Each row is a point on a tangle of strands that fork and nearly touch. The rows are in no order.
In the rows, zero is written as 128.
Points whose rows are less than 38 apart are linked; no others are. Some points are linked to none.
z_228:  96  93 160 127 149 122 152 108 160
z_941: 148 164  85 153 134 143 130 167 140
z_118: 115  87 154 153 142 102 156  80 151
z_300: 125 148  87 146 127 137 115 163 113
z_35: 108  91 134 108 126 133 139 119 109
z_788: 116 205 101 116  99 128 100 135  98
z_860: 176 109 115 143 129 124 133 104 139
z_57: 137 117 104 136 130 133 118 144 111
z_762: 112 168  84 150 122 138 118 170 109
z_482: 132  85 118 139 131 123 129 118 110
z_405: 164 139  73 152 132 142 145 137 142
z_337: 151 109 174 152 140 102 146  80 167
z_537:  94 206  82 137 109 142 148 164 116
z_165: 128 134 150 110 122 130  96 151 106
z_467: 162 156  91 161 136 136 125 164 145
z_408: 148 102 134 103 125 139 138 116 130
z_115: 159 115 136 131 136 125 115 140 133
z_505:  78 130 173  87 131 138 138 127 144
z_962: 106 216  89 122  99 135 119 141 106
z_275: 148 150  82 119 117 160 130 144 119
z_526: 163 108 163 158 134 102 138  81 158
z_263: 113  99 120 105 119 135 127 124  96
z_919: 116 177  76 124 110 155 132 152 111
z_462: 121 107 166 128 144 110 109 147 127
z_924: 109 130 170 109 125 123  98 148 114
z_707:  98 156 162  79 104 125 110 117  99
z_604: 158 102 147 144 138 108 127 113 143
z_747: 109 139  93 114 106 145 116 137  84
z_956:  80 114 162 120 151 132 151 120 188
z_939:  93 142 164  78 109 135 120 118 108
z_139: 137  81 139 128 135 117 151  91 133
z_490: 130  98 165 142 150 106 117 132 138
z_590: 110 119 183 102 144 128 131 136 162
z_642: 108 128 156  82 114 145 130 119 116
z_34: 171 140 100 156 138 128 114 154 140
z_218: 130 136  96 138 124 139 113 152 108
z_567: 184 114 122 157 131 112 128 101 144
z_141: 144 120 140 122 130 129 103 149 121
z_950: 139 107 171 120 145 120 138 122 161
z_220: 129 101 147  93 132 140 147 113 135
z_875: 104 157  91 116 100 140 113 133  82
z_51: 176 119 100 134 131 137 133 122 135
z_172: 135 102 112 132 128 128 119 135 108
z_868: 145  96 139 168 126 100 145  70 134
z_558: 142  85 117 155 136 107 132 101 121
z_378: 114 108 154  84 128 147 145 114 134
z_545: 169 127 121 143 140 124 110 148 135
z_982: 134 169  79 151 128 150 146 169 141
z_511: 168 122 100 180 137 109 124 118 134
z_7: 102 162 158  90 107 120  96 125  94
z_349: 155 144  68 166 134 143 151 144 147
z_23: 139 105 176 144 149 104 147  96 175
z_175: 140  85 133 166 133  99 135  89 125
z_976: 137 160  70 125 116 162 140 153 124
z_411:  81 102 159 135 159 119 155 109 180
z_932: 107 199  75 129 107 152 145 155 113
z_787:  96  82 143 111 132 128 149 114 122
z_766: 111 180  79 147 125 153 163 172 135
z_501: 113 115 104 113 114 142 121 129  88
z_313:  94  88 156 114 141 128 153 113 146
z_47: 132  91 152 152 134 100 156  69 148
z_683:  86 124 180  97 140 134 137 131 158
z_345: 139  95 158 147 147 103 126 117 140
z_817: 178 130  87 154 131 136 138 126 144
z_578: 152 129  91 110 113 155 130 135 114
z_627: 113 194 119 109  99 119  89 130  92
z_58: 174 107 150 147 137 108 131  99 150
z_117: 153 114 112 107 122 149 128 129 119
z_481: 132 109 176 130 151 112 146 105 180
z_947: 105 113 175 116 141 116 113 143 129
z_599: 131 113 179 109 147 124 129 135 161
z_101: 107 176 143 100 104 119  87 131  88
z_75: 105 170  95 139 114 132  98 161  93
z_984: 100  90 158 144 146 108 157  91 158
z_582: 113 144 127  97 107 139 106 131  92
z_701: 112 158 118 132 117 123  85 158  90
z_618: 112 149 136 117 117 123  87 155  91

A fork is a point with three links. Follow the links from the first point to the second and name the forks in between, in order.
z_34 / z_75 -> z_165
z_337 / z_345 -> z_58
z_411 / z_47 -> z_228

A fork is a point with three links, a tip a point with one. Leave the first point through the second and follow the links. Name the first fork or tip that comes.
z_467 / z_34 -> z_165
z_976 / z_919 -> z_537
z_34 / z_467 -> z_766
z_51 / z_817 -> z_349
z_35 / z_787 -> z_228
z_924 / z_947 -> z_58
z_101 / z_627 -> z_962

Name the points in between on the shortest way along the links from the first point to the second, in order.
z_218 / z_175 -> z_57, z_172, z_482, z_558
z_501 / z_118 -> z_263, z_35, z_787, z_313, z_228, z_984
z_982 / z_141 -> z_941, z_467, z_34, z_545, z_115
z_947 / z_526 -> z_462, z_490, z_345, z_604, z_58
z_627 / z_642 -> z_101, z_7, z_707, z_939
z_75 / z_924 -> z_701, z_618, z_165
